A landscape with many valleys, sampled at points; each row gives a point and its height.
From any point a ball rolls to the lowest of the 2 points nearest to it. It stops when none of these is lower. Distance is the straight distance between rows; heights are no part of it.
z640 height 54.0: -12,-28,3,6,-31,5,6,7,-8,27,-17,14,-37,-35,-56,-4,12,18,-58,-29,22,97,26,13,52,18,75,43,-1,59,-14,28,-9,-39,107,3,-38,-30,41,13,-70,13,11,-30,7,32,40,-5,-31
z950 height 76.3: -35,-31,15,-11,29,-15,25,25,13,-17,15,-4,-17,-24,-35,13,-38,18,-14,35,5,-45,21,-30,6,45,15,-39,-26,-67,-5,42,21,9,19,-67,11,3,-15,-4,0,-5,-19,20,35,56,-20,11,-53
z627 height 45.2: -29,-46,-35,-39,14,0,-4,42,-12,-1,-26,-7,-32,20,-27,-26,33,-13,-15,-30,-23,-12,53,-39,-28,-2,46,12,17,-4,-2,38,30,25,-15,-6,-9,-37,-2,4,-1,19,14,13,-37,26,45,86,-14
z475 height 59.1: -11,-36,21,36,-19,2,57,27,26,38,51,-20,2,-68,21,5,-5,-35,-15,-35,52,1,45,-2,-12,50,22,19,-26,0,-4,57,-18,-37,63,-26,12,-45,-51,9,27,-46,-30,-45,23,31,-57,-19,-30
z596 height 68.1: 3,-31,3,-47,41,1,-8,-26,-76,-1,-19,62,-21,19,-46,9,-35,3,5,2,-23,42,33,-53,-26,14,12,-11,10,30,-78,-30,3,2,-18,64,-59,-25,4,36,-1,28,60,30,-39,49,-27,7,51
z280 height 69.2: -2,14,-10,-11,-58,-14,7,-33,-41,1,-6,-33,7,-8,1,-29,-14,29,3,5,37,-38,46,-52,20,-3,47,-13,32,-15,-15,44,16,-50,14,66,-3,19,0,-4,52,6,-3,-39,18,-24,41,44,4
z188 height 30.3: -8,43,-20,-10,-9,48,52,16,24,32,-78,14,-30,55,-53,-39,68,24,-39,-16,-32,-44,-46,93,67,-87,8,30,-20,-26,35,-28,5,-55,47,22,-37,-9,42,16,2,33,-8,39,71,-14,30,5,-22
z863 height 33.5: 22,58,15,-23,-23,-21,-15,-24,19,20,-24,42,7,37,-6,-14,47,58,-15,56,-29,25,-45,43,31,-65,-8,-26,32,11,-38,-29,20,-29,-48,48,-15,-11,74,-29,-33,14,55,2,-35,-70,-5,42,20
z347 height 32.3: 10,1,23,71,-30,8,-27,-20,6,-30,-21,-36,19,33,10,-5,-11,-83,23,-58,0,30,-107,14,26,2,-2,4,13,3,64,-10,-17,46,22,-16,4,56,-16,-23,60,-16,-3,-36,64,-30,-10,31,13
z685 height 60.3: -7,-3,-21,21,52,-1,4,38,-43,-29,72,7,3,-13,29,22,-42,43,47,-13,-2,-29,13,-25,-21,13,17,14,12,-21,-22,13,26,68,-65,-19,40,-23,-27,44,13,1,0,4,-32,37,-29,-43,-36
z372 height 53.8: -33,64,27,22,-11,15,3,-27,101,67,24,-14,42,27,-4,-25,64,-19,-35,3,5,-32,-12,62,28,-28,-68,18,-47,-4,52,-26,-22,-26,17,-5,22,14,39,-41,21,24,-25,30,48,-37,4,-25,10
z54 height 45.8: 26,-17,10,11,-1,16,41,39,43,17,-57,-11,8,26,-11,5,32,-43,-18,28,-21,-58,-46,-3,2,-20,-8,-20,-35,-37,13,0,-19,-42,11,-18,20,42,70,-49,-3,56,-27,-18,47,-41,19,48,-26
z965 height 33.4: -7,4,-53,-54,-42,40,-37,7,-38,24,0,-26,-5,47,20,-43,50,44,-30,-28,-37,3,21,-1,-9,-55,24,22,56,23,12,-20,23,25,-5,77,-12,-34,12,15,-1,-7,71,19,-35,-39,56,63,53
z520 height 68.6: -25,-16,36,-6,19,-61,-10,35,-20,-25,-8,8,15,-27,42,45,-61,32,31,-16,-10,-44,-59,28,99,-7,88,-29,6,-6,-16,17,5,59,33,-8,-6,39,17,32,2,34,3,-38,41,28,28,-37,1
z945 height 27.2: -32,-24,86,3,12,-56,-30,-23,26,-36,88,-12,-13,-33,31,-2,-78,-17,75,-7,0,-25,22,18,-27,45,-31,-7,-10,36,-20,5,19,37,-61,-60,37,-3,-73,-19,14,-34,-27,37,-43,25,-33,-12,-19
z94 height 56.1: -31,-31,2,-15,34,53,27,106,14,-15,34,-7,-10,26,49,24,14,22,21,-53,-32,-56,-12,19,-50,8,-18,6,17,-41,5,8,21,63,-51,-42,50,-8,-65,44,-26,-25,-22,15,-62,22,-24,-27,-66
z549 height 57.4: 85,35,-9,-48,47,-62,12,40,3,-54,-2,39,-7,0,-17,33,-10,-33,14,13,-3,-12,-43,7,8,-12,30,82,-20,17,-18,-29,-29,30,-13,-18,53,-9,25,0,-45,12,-23,0,18,-7,40,35,-7
z587 height 66.9: 10,11,65,46,-5,17,40,18,58,-7,-21,18,0,8,23,10,-37,0,13,-3,49,18,-74,86,22,42,-19,45,-48,-7,22,-37,-26,-26,-2,-57,72,37,8,-4,-25,-28,-47,0,-1,15,-35,-65,-80
z505 height 42.5: 15,-19,0,34,49,46,56,26,-8,34,-16,43,22,0,33,30,66,-32,-11,-9,-43,-39,-28,16,11,-45,-22,31,-21,12,38,-41,-3,-27,13,28,-13,-48,-7,32,19,0,-25,-20,5,-29,-79,-46,40
z333 height 49.8: 18,-27,-32,6,25,47,5,18,28,55,53,-20,7,0,59,16,34,16,-3,36,-21,-67,26,-3,-81,18,-62,27,-14,3,14,-41,-12,32,-55,-30,87,-28,-5,-4,-7,-18,-3,24,-51,8,-19,-35,-4
z442 height 50.0: 76,29,-25,-24,-35,-27,17,26,6,13,-28,25,-4,2,13,50,38,-16,-35,63,-5,-19,-13,30,5,-11,-31,-47,-18,-27,-9,-15,-2,-69,-5,17,56,26,56,-74,-32,-10,-15,-5,9,-59,-14,28,-16
z257 height 48.8: 5,-18,-40,-4,10,40,3,49,5,-30,-56,19,22,2,-1,25,105,-49,-12,-25,-12,21,15,38,-18,-58,-1,-55,25,-23,36,6,-17,31,1,9,-54,16,-2,11,-38,35,-18,-5,-6,-56,-51,-3,24
z59 height 37.3: -4,7,-33,28,-44,16,19,8,-10,53,48,-12,54,-38,44,-14,39,20,-13,52,24,-32,43,-38,-41,16,-32,9,15,9,6,15,-31,-48,11,23,38,-36,-1,-6,26,-16,6,-44,-50,-26,-35,-80,-11
z61 height 18.4: 64,31,-23,-12,10,25,-23,-51,-1,18,9,5,-35,8,-28,-2,21,0,-21,32,-18,25,-26,-21,-42,-25,-71,44,-7,2,-8,-56,-1,-18,-44,30,26,-13,32,5,-13,-15,29,40,-16,7,40,9,32
z569 height 70.7: -22,11,45,1,0,16,4,-24,-22,-8,14,4,-10,-21,30,44,-80,49,24,-1,-13,-24,-36,27,83,-8,13,-53,23,-12,-14,-18,39,13,17,17,-12,38,2,66,2,15,-29,-12,29,11,-3,-55,-28
z162 height 74.0: -10,36,5,3,37,-1,-21,-39,-20,-48,45,-27,-2,44,-43,-5,-72,3,64,11,22,10,-22,-45,-4,3,-21,40,-3,-11,-25,25,-4,10,-49,-26,8,4,-8,-6,22,-15,-17,19,18,49,43,-40,-31
z202 height 73.9: -13,-32,-41,40,-16,22,64,54,-64,-16,-38,-5,12,-25,-9,21,-40,48,-24,11,38,-1,-17,-16,47,38,43,-10,2,-7,18,59,-9,-58,58,13,-17,22,60,-5,-23,30,-50,-39,52,16,21,-26,-43
z175 height 54.7: -11,0,8,17,2,-33,19,3,41,42,46,-2,-16,14,3,-28,9,6,3,13,-39,-108,-17,-4,45,-29,19,40,-20,-22,-5,-22,11,2,22,-14,49,-16,33,-16,39,36,-7,5,45,28,5,26,-20
z796 height 12.8: -23,-54,93,33,49,-54,-13,23,59,-40,13,7,1,-11,25,7,-47,-45,66,-47,-8,11,-6,-18,-35,28,-8,-4,-15,25,50,23,12,48,-73,-39,-11,14,-71,-9,9,-11,-26,-18,-19,-11,-54,12,4
z406 height 26.8: 67,16,-22,25,-20,-1,-29,11,-32,-84,-39,-20,11,31,-20,-14,-10,2,36,-23,3,48,-66,27,-4,-36,41,75,20,3,20,-23,4,33,-27,-10,34,19,-22,11,31,-54,15,8,6,-38,37,76,6
z110 height 71.1: -32,-27,-3,-62,21,-15,-14,-1,-68,-44,-48,38,-70,5,-62,11,-53,5,-13,-31,0,61,36,0,12,22,26,-49,21,3,-41,-9,43,33,13,-12,-73,18,-36,36,-33,-1,36,35,-3,42,-2,38,32
z120 height 57.0: -7,23,64,-15,-34,-26,-23,-43,40,21,-29,17,-45,-33,-33,-12,-16,58,-16,-15,2,96,-12,22,72,5,46,9,14,50,-54,12,30,-43,61,4,-67,-24,30,63,-33,7,10,-16,12,3,26,14,-20
z119 height 66.4: 47,-4,16,24,-23,-43,-6,-3,-38,-21,25,-28,-3,-53,47,-26,-45,-45,42,12,44,-15,50,-39,10,38,47,6,6,5,-30,5,-2,-31,39,26,51,-13,-43,-25,51,-24,-24,-62,-1,-38,-1,54,23
z481 height 69.3: 8,0,10,15,5,8,5,6,27,-32,1,-39,6,-21,-6,35,-35,-41,-11,-41,66,25,-5,54,-2,44,-28,-2,-16,47,39,-14,-66,31,6,-63,57,21,-23,-10,-19,-38,-29,7,7,9,-5,-58,-51
z329 height 44.9: 13,9,-1,-47,-16,24,-23,2,-51,-49,-14,0,17,43,29,5,-46,-6,25,-21,-16,-49,5,3,-16,-51,32,-34,45,-28,12,-23,34,45,-49,36,9,42,-3,-17,28,7,23,-3,-29,-40,41,40,43
z166 height 36.2: -8,56,-8,10,23,5,18,-14,16,38,-48,36,-13,45,-36,-35,44,57,-35,44,-60,-9,-74,48,61,-68,-17,19,-9,3,16,-38,20,-68,-18,33,-51,-10,81,-19,4,31,16,10,23,-21,-3,27,18
z744 height 64.2: 36,-2,-37,-22,69,-25,30,-11,-47,7,34,64,3,-11,-22,30,-5,5,27,45,-16,0,2,-65,-37,29,4,36,-46,7,-66,-33,-20,12,-26,26,-10,-58,29,16,-32,32,35,15,-27,48,-13,-48,19
z101 height 34.2: 77,47,8,-5,-20,-27,-6,-20,7,-43,-23,9,-5,-2,-14,23,-14,-52,-3,2,49,72,15,22,-22,26,-21,75,-50,14,19,9,-3,-50,-22,-15,48,4,-61,-26,-15,-70,-34,39,-36,-48,9,31,-4
z671 height 18.5: 25,12,-13,56,-7,31,-33,-46,-48,-41,-50,-34,1,70,-68,-60,-29,32,-8,-36,8,56,-36,-28,-5,-19,10,103,26,29,41,-3,18,29,-42,14,-21,-16,-42,-2,15,-39,33,28,12,-1,26,53,38
z791 height 34.6: -24,19,7,-13,18,-70,-15,8,47,10,-10,56,26,-24,-33,-6,71,80,12,36,-23,-38,16,13,45,-30,39,-43,-9,-24,-6,23,43,-38,-22,12,-40,-30,46,12,-14,28,-2,-3,30,-40,-45,23,-3
z918 height 66.0: -33,6,5,-14,4,-70,-56,-22,-2,-18,44,-23,9,-45,15,11,-39,1,29,-14,-3,-9,33,-19,42,-9,65,-28,8,26,-12,-1,-11,43,13,2,-17,6,39,17,7,40,8,-25,47,49,57,-24,-21
z83 height 36.0: 1,2,-4,28,26,14,44,18,-10,37,-11,11,12,8,60,59,45,2,9,15,-23,-66,-51,51,28,-40,-35,-70,21,-35,55,-67,10,4,8,11,26,35,0,22,20,-3,15,-11,11,-35,-78,-31,36
z210 height 72.8: 3,2,19,13,50,25,50,7,-71,-48,-24,24,-7,27,-25,56,-60,29,12,22,-18,-15,-52,-46,50,-16,-13,-6,-9,-50,-38,-27,28,-4,-12,2,-26,55,6,40,10,4,-29,-11,42,19,23,-34,-16
z652 height 38.4: -25,-14,-10,-20,-9,5,2,-30,-49,-11,-19,17,3,-14,-25,32,-69,-8,2,26,-1,59,-50,3,-4,82,-19,-50,26,-7,-39,1,-21,26,35,-46,-7,29,34,5,-44,3,62,-13,-4,90,-27,-78,-23
z892 height 61.5: -31,31,28,-26,3,-5,59,42,38,6,-17,34,36,11,7,37,19,25,31,22,23,-32,-1,3,30,-9,-7,7,-34,-39,-27,29,-29,-43,-13,-25,-7,25,44,-38,-35,40,-60,-16,26,55,-11,-96,-56
z772 height 72.1: -19,35,2,-13,8,-29,-54,-87,-40,-28,34,-10,-13,18,-37,-7,-112,48,7,27,20,11,1,1,-13,14,-23,37,-16,14,-19,-32,0,34,-46,3,-18,0,-5,12,18,-26,47,83,-13,65,60,-7,4
z67 height 53.3: 1,-30,20,45,39,-17,39,24,-6,26,9,37,1,-34,4,37,7,33,-1,12,35,14,43,-14,39,20,7,17,-56,3,-4,15,20,-66,22,20,-46,-40,6,38,-38,16,-32,-28,11,14,-58,-57,1
z683 height 47.1: 49,-9,-37,69,-1,38,28,53,-3,9,-19,-13,37,10,50,5,51,-7,27,1,11,-36,-5,5,-2,-64,-25,29,-2,-11,49,-8,10,-53,6,32,37,-12,-21,-12,24,-23,-35,-27,26,-76,-24,6,31
z835 height 57.6: -27,-19,56,-1,16,5,71,70,69,50,-2,54,19,-35,35,28,16,35,-29,11,21,-48,50,-8,19,30,8,38,-61,-27,-3,41,21,-85,30,-28,-8,-30,-7,7,-58,34,-84,-19,4,43,-52,-71,-24
z102 height 51.1: -49,-17,-9,24,31,27,-5,-52,-39,-2,6,21,8,65,-16,-41,-49,26,3,-17,4,55,28,-32,-16,3,-44,7,-15,-16,27,-12,27,-7,-53,25,-34,-18,-37,-4,29,-34,53,39,-40,16,-50,0,60
z118 height 54.6: -2,-1,4,14,-47,24,29,25,31,-7,29,-38,-9,-28,-37,-43,69,-60,7,-41,53,19,33,-17,-23,2,31,43,4,-9,-17,88,-35,-66,50,-24,0,-8,-55,-31,16,-26,-46,-50,37,-23,-6,29,2
z192 height 45.6: 0,-12,-26,14,-23,13,-34,-75,-30,0,-12,-6,35,35,-5,-11,-38,-24,-6,49,1,33,-10,-23,-38,-23,-34,4,14,-6,7,-39,18,-2,-28,30,-29,26,-2,-43,65,-31,36,36,-2,-34,-29,53,82
z73 height 64.5: 10,-8,60,16,35,46,85,64,53,-4,-29,25,18,28,-9,29,15,-32,-7,-22,7,-2,-40,11,3,12,-20,57,-39,-40,-12,-2,-16,-34,17,-51,13,18,-20,-1,-10,-1,-71,-12,46,41,-26,-89,-63
z998 height 25.1: 3,-35,59,18,17,-26,-16,2,17,-6,7,-24,-6,15,18,-9,-32,-91,59,-76,-17,-14,-29,-23,-10,7,-1,13,-6,35,29,-8,-7,52,11,-30,22,41,-43,-26,32,15,6,-37,4,-12,1,72,11
z552 height 37.4: -7,-44,75,1,-15,17,-10,-47,26,-18,59,-34,-27,-58,41,-11,-62,-35,22,-45,16,12,52,15,-30,21,-45,-25,-7,26,26,-1,51,19,-14,-29,31,-28,-113,28,19,-57,-25,28,-62,-35,-51,24,19
z454 height 38.2: 55,50,-12,33,-36,-31,-12,-44,19,-36,-67,-6,6,17,-31,2,27,-14,-29,-9,57,98,-26,77,-1,-30,-8,42,-32,18,73,9,-39,-37,-9,9,28,12,-33,-15,-10,-43,-14,49,32,-68,9,42,5
z691 height 48.9: 25,15,1,-32,-10,26,-58,10,-7,-57,-9,-22,11,51,52,16,-1,-19,67,-40,-22,-12,7,38,-54,-59,-24,-2,48,2,1,-19,23,53,-103,-18,32,18,-42,9,-15,-20,12,42,-70,-72,27,25,21
z472 height 33.1: 67,47,-2,49,-36,-13,-50,-26,-1,-41,-39,0,38,23,-18,-8,2,-62,16,-24,37,78,-57,16,-9,-39,21,15,5,26,51,4,-47,10,-6,-9,34,39,-17,-46,40,-41,-1,-16,30,-62,-4,21,22
z4 height 27.8: -24,-22,-18,-4,-10,19,15,-8,-16,4,-7,-25,4,-60,17,18,-6,-47,-9,41,-9,26,14,-46,-19,75,-25,-75,22,-22,-15,12,-17,-5,65,-23,-26,23,21,8,-26,-16,-6,-34,-6,42,8,-75,-23
z715 height 27.1: 87,11,-22,-8,1,3,-10,-35,36,-3,22,8,-20,-12,-21,-12,5,-7,6,43,-4,31,14,-2,-42,-7,-38,75,-56,35,-44,-36,-1,-45,-43,9,64,-35,-40,-6,-4,-42,-4,75,-39,-43,-3,40,13
z272 height 12.0: -7,10,-47,28,5,-26,-15,-14,-36,-7,12,-25,42,4,3,-21,-36,31,12,16,63,59,47,-74,-35,14,10,37,1,42,9,38,-49,-13,-11,34,-40,-46,0,-8,6,12,24,-42,-20,32,30,-54,16
z813 height 64.0: 21,-44,-12,21,0,31,18,40,-27,5,55,-18,-21,-17,30,5,-75,17,22,36,10,-39,22,-25,-55,76,-26,46,10,17,-29,-20,-8,34,-52,-24,71,-32,-53,-3,-16,-43,28,0,-49,54,-6,-43,-38
z464 height 39.0: -1,-27,-17,-31,-15,27,49,28,-15,22,39,-25,15,-26,25,-3,7,-87,-6,-18,-4,-39,41,-50,-35,54,-24,-47,14,-50,-19,44,-2,0,40,-26,6,-1,-60,0,25,-23,-31,-51,-7,43,-12,-3,-10
z966 height 26.2: 9,-4,-56,12,9,-47,-23,22,-91,-39,-12,-8,29,-12,5,-10,13,66,41,5,39,45,27,-39,-8,13,74,-16,19,27,-4,23,-39,0,14,43,-52,3,47,-9,-25,17,41,-35,9,24,9,-26,42
z91 height 38.0: -3,26,-28,-40,32,19,-23,-56,11,42,-12,3,9,2,-29,16,61,2,-17,25,-77,36,-27,-28,-12,-53,-55,-36,9,-5,-45,-34,-13,18,-9,23,-74,3,71,19,6,42,1,18,13,22,-2,-31,39
z800 height 25.2: -36,32,-29,-17,-11,-12,-56,-5,-23,-15,-16,35,38,5,-17,-20,36,78,9,31,-6,11,-1,-10,5,-48,24,-76,59,-27,15,22,12,4,-30,41,-50,23,64,-8,1,10,37,2,-15,-41,-3,18,21
z697 height 69.6: -14,-38,0,-10,3,18,-49,-71,1,4,32,-31,-62,-14,-29,-17,-73,-19,-24,-3,-20,35,-7,46,-23,30,-55,11,3,52,21,-63,-6,70,-38,-3,-14,1,-18,11,7,-24,60,86,0,20,44,19,33
z964 height 48.3: -20,-63,2,42,33,21,40,39,-27,22,-11,24,-1,-27,-11,-29,15,58,-30,-1,-43,2,40,-63,12,32,-5,-44,-12,-3,9,20,25,-30,26,36,-64,-18,-1,7,-40,41,-17,-25,4,-5,-44,-4,-5
z692 height 35.6: -27,-6,44,-7,-25,2,-44,0,79,13,-63,-11,-52,33,-30,26,-31,-47,-25,-49,21,40,-29,80,29,39,-21,-32,-36,59,35,-10,-29,53,28,-55,35,35,19,-21,-25,8,9,26,13,-8,41,56,-53
z471 height 33.7: -18,-9,-40,5,-20,-5,-58,-46,2,-17,-5,-47,16,38,-12,-54,27,-20,14,-33,11,36,42,-68,-43,-79,-27,14,39,-6,-7,26,18,4,-45,30,-84,-23,-39,-24,64,-4,39,-9,-20,0,45,50,54
z931 height 67.0: 0,-39,-2,-2,-8,42,-18,-10,-10,11,44,-20,-49,15,12,-11,-68,9,-6,-21,-2,-16,9,-12,-44,37,-56,35,-2,49,44,-51,30,47,-51,-31,45,-18,-67,10,6,-39,51,53,-58,12,15,1,-21
z844 height 60.0: -16,53,30,-81,-55,-61,-31,-56,51,0,-15,8,-51,-28,-30,6,9,20,-43,15,-5,-5,4,61,60,2,56,-35,-2,-15,-46,28,4,-41,38,12,-39,4,53,24,-35,19,-28,10,25,-4,32,17,-38
z113 height 29.0: -11,-8,8,-6,32,13,-27,-61,52,35,45,30,-47,-6,-16,24,9,-21,-41,9,-55,6,-4,-10,-22,-6,-63,-11,-29,35,-21,-43,-3,5,-2,21,-19,-32,-2,29,1,5,1,32,-19,28,-19,-10,27
z129 height 50.9: 8,-4,9,32,-24,22,52,45,40,7,-1,-37,30,3,-2,-43,90,-49,17,-29,-1,-43,60,-10,-16,-47,-20,35,-3,-46,16,52,26,-76,31,4,-18,-1,-26,-12,23,-3,-74,0,31,-66,-21,29,-4
z984 height 39.9: 26,14,-53,0,-16,-8,-57,-53,-15,-40,0,-67,25,42,-13,-59,-8,-45,15,10,-5,19,-12,-43,-29,-30,-8,32,40,-2,20,-7,-28,60,-23,7,-20,20,13,-58,68,12,35,-11,11,-5,68,51,69
z77 height 27.7: -7,-8,12,-19,-18,10,-10,-10,-23,27,16,14,23,-10,71,30,-15,-24,-26,9,-41,-45,-30,40,22,17,-33,-98,40,-31,17,-63,0,44,19,36,7,36,26,1,14,31,15,-27,-37,-8,-15,-24,46
z748 height 63.1: -2,-6,22,14,-38,-29,-3,-27,5,18,61,-39,-5,-63,48,2,-26,-57,23,-21,59,-38,86,6,19,24,24,1,-11,25,20,21,-27,-2,54,-2,35,-33,-70,-10,54,-34,-31,-18,-8,-3,-15,-19,1
z142 height 73.6: -4,-52,20,-14,21,19,22,21,-20,-37,-2,14,-58,8,-42,-9,-85,-7,-11,10,-18,20,18,-13,-13,52,18,-46,-22,-18,-37,-5,36,24,10,-22,-9,6,-45,30,-37,13,0,34,-20,47,4,32,-20
z470 height 27.5: -15,40,-68,13,-7,41,-9,12,-51,9,47,-16,56,-12,16,12,29,63,22,51,37,16,40,-70,-58,16,1,-29,26,3,-35,30,-14,-13,-9,19,-9,-3,13,-4,-1,-5,26,-2,-47,21,-3,-56,-26
z568 height 50.5: -18,-49,-11,1,11,-16,6,15,-5,7,-38,-7,-25,-9,-64,-8,10,-27,-29,-37,13,60,17,-25,-11,25,18,29,-19,20,-3,29,-2,13,36,-27,-38,-18,12,21,-44,40,10,-33,30,38,33,2,-15
z45 height 71.6: -30,12,-39,20,-58,-9,22,4,-71,-20,-20,-38,24,-46,31,-27,-33,13,18,19,32,-31,-22,-54,47,5,61,-16,27,-43,-26,66,-11,-33,74,33,-14,27,47,-32,26,14,-28,-68,37,53,62,-1,1
z216 height 36.3: 9,2,-61,-16,-30,-63,-7,28,-56,-56,-47,37,26,-38,4,-6,49,51,-6,22,24,9,45,32,23,21,89,-67,43,-4,29,25,-23,14,19,64,-34,7,57,-15,-12,7,43,-20,22,-45,-23,58,25
z163 height 60.5: 69,26,-37,-26,68,-10,24,26,-61,-55,9,23,-9,-11,-1,41,-19,23,12,26,30,-2,-1,-14,2,1,43,43,-30,27,-45,-51,-51,16,-4,22,24,-10,36,25,-42,5,-12,19,6,23,24,-37,15
z770 height 30.4: -11,26,2,-7,-47,55,-9,-17,89,11,-59,-28,-44,55,-27,-39,21,-7,-29,-28,8,35,-72,86,13,7,-37,-9,19,28,24,-24,-12,7,42,-48,16,30,22,12,-8,-12,17,14,16,-8,50,8,-62
z750 height 23.8: -18,24,-5,13,-29,96,27,20,42,51,-77,-24,-9,76,-53,-45,60,-4,-71,-28,-31,7,-53,61,10,-25,-19,40,6,-7,31,15,28,-28,15,-10,-32,4,-3,28,-9,2,-2,61,26,-33,20,44,-17
z695 height 43.6: -8,13,-37,-52,-4,-44,5,26,-33,-40,-25,26,-13,-28,12,11,85,-38,-40,-16,-2,2,46,40,13,-36,64,-82,20,-35,26,40,-32,-7,11,29,-27,34,-9,-23,-20,11,3,2,22,-47,-12,13,24
z527 height 44.1: 22,-24,-9,0,71,17,-32,-6,-26,-12,-46,8,33,-37,-7,24,59,-16,-5,8,-55,20,7,-12,-1,-59,-41,-61,21,18,7,-18,9,25,-20,68,-77,15,19,41,-20,41,1,0,27,-37,4,5,63
z871 height 50.6: -20,9,-14,-36,32,-28,-6,6,-3,38,24,-15,8,27,21,-36,37,13,-6,3,-43,-78,43,-50,-13,-28,8,22,-2,-39,-12,3,14,0,-19,5,10,-14,11,-16,-3,39,-25,-4,-5,20,40,6,14
z276 height 26.6: -2,-18,-29,9,-17,29,-47,-39,3,18,-13,-28,-9,17,-50,-67,42,31,-14,-49,9,71,16,-18,-23,-34,20,54,8,27,29,-5,9,23,-3,28,-42,-44,-10,1,18,-16,35,-1,17,-22,49,45,40
z635 height 52.2: 5,-47,19,-10,25,42,-11,38,28,-20,32,-15,-3,44,37,5,-16,-8,75,-26,-39,-30,-25,-8,-51,-12,-55,-7,17,-10,-4,-14,66,29,-104,-35,35,1,-59,23,1,-18,-27,17,-75,-25,-12,36,-5
z152 height 63.2: -45,32,32,-55,-22,-105,-69,-57,45,33,22,-4,-24,-18,0,-1,-50,15,-8,22,-10,-19,21,71,50,6,46,-29,2,42,-12,-6,8,39,15,-16,-4,4,41,3,1,20,31,27,1,14,36,15,4
z353 height 75.2: -28,-28,-8,7,42,2,51,63,-27,-48,-8,-13,8,-10,-6,18,-39,-3,-1,-9,20,-33,-20,-42,39,18,47,7,-13,-68,-22,54,12,-1,27,-31,-19,25,-18,37,3,20,-60,-23,32,57,-1,-48,-50
z636 height 46.6: -46,-5,5,54,-1,38,19,-25,-48,26,-1,19,28,32,-33,-21,-54,10,-5,13,-2,66,0,-74,-11,64,-42,13,12,6,-15,15,25,-10,9,-15,-43,-1,9,4,-12,10,66,-5,-13,67,-40,-47,-2
z255 height 44.2: -8,10,5,9,-18,12,25,21,58,60,47,8,47,15,40,12,59,-12,-22,21,-5,-41,-7,-9,-38,21,-12,14,-29,-1,11,12,-42,6,8,-16,75,-16,17,-37,19,-8,-1,-15,-20,-3,-54,-78,-27
z617 height 56.6: -47,12,58,42,-14,-6,7,0,89,62,12,0,3,-5,7,-8,34,17,-15,23,0,-71,21,40,26,-23,-9,-12,-34,11,-1,14,3,-50,16,-10,27,-13,23,-15,13,33,-69,-8,30,-24,5,1,-3
z438 height 39.3: 29,11,-5,-79,-13,-20,-44,-11,-75,-1,-16,2,-41,34,14,-7,-17,39,-33,10,-23,-8,9,26,8,-17,29,-22,41,24,-46,-48,35,37,-8,57,-21,12,-1,25,10,-5,71,38,-32,-19,32,81,64
z486 height 53.7: 64,33,12,-44,18,-55,42,12,24,-2,-19,81,-21,6,5,57,30,9,11,33,-29,-15,-10,16,-6,8,-22,14,-22,-5,-33,0,-33,-20,-48,-19,39,-12,29,-45,-36,-4,-24,1,-25,-24,-36,0,4
z614 height 41.0: -12,-36,55,-5,10,20,-17,22,81,7,-54,7,-21,0,6,-6,5,-48,-20,10,-29,-5,-31,30,-13,40,-44,-74,-26,4,12,-2,6,26,-7,-44,4,52,18,-47,-27,27,-17,-9,-3,-27,8,63,-30
z136 height 41.7: -42,-8,8,-5,-5,-29,-17,-6,10,64,18,49,7,-29,13,-25,47,92,4,37,-35,-13,43,-40,24,9,37,-26,-17,10,-16,32,26,-44,27,28,-54,-46,67,-12,-27,53,28,-37,-32,16,-49,25,-29
z735 height 71.7: 13,33,-4,31,1,-15,-8,-10,-15,-28,36,-3,33,-18,-3,8,-29,-7,17,-40,37,43,-37,9,13,4,37,29,-11,6,-3,16,-32,-7,21,-24,19,25,-18,2,27,-21,-14,-2,16,19,-2,-86,-35
z999 height 49.9: -39,53,0,41,-53,3,7,-22,76,82,61,-25,20,-21,11,-15,39,-9,-41,26,20,-58,-46,50,10,-3,-48,-6,6,-21,34,-21,-72,1,51,-37,82,-9,54,-35,23,6,-3,-15,45,20,-4,-82,-34
z499 height 39.1: -20,24,-64,-71,-38,5,-25,-3,-22,15,11,4,-38,50,17,-17,38,13,-46,-39,-7,-34,31,0,-28,-15,46,58,52,10,3,-6,7,32,6,-28,47,-41,-31,-15,5,-21,59,38,-40,6,44,57,38
z795 height 13.3: -2,-7,-56,-43,2,-20,0,-5,-28,41,23,9,4,-80,47,41,27,-28,-39,32,-5,-12,1,-5,6,52,6,-100,26,-28,-13,-20,-22,44,48,9,-10,30,16,17,-28,12,34,-48,-8,11,-9,-26,-3
z860 height 44.7: -3,-39,62,37,1,20,7,9,48,8,63,-60,14,-73,44,0,19,-24,42,-14,26,-10,57,-19,-64,13,-46,-53,12,-11,-24,55,37,-26,2,-12,29,-32,-95,44,31,-47,-37,-30,-66,-38,-64,11,-8

Call two points neighbours if one is among the 2 nearest of the other. Go from one point of each pair to the other, from neighbour to neighbour, staying as low as possible. Name the highest point that can't be avoided.
z272 / z796 | z257
z796 / z671 | z472
z800 / z750 | z166
z272 / z965 | z617
z61 / z796 | z454

Where does a ball stop that starts at each point below?
z950 | z750
z697 | z965
z486 | z750
z617 | z272
z735 | z800
z118 | z795
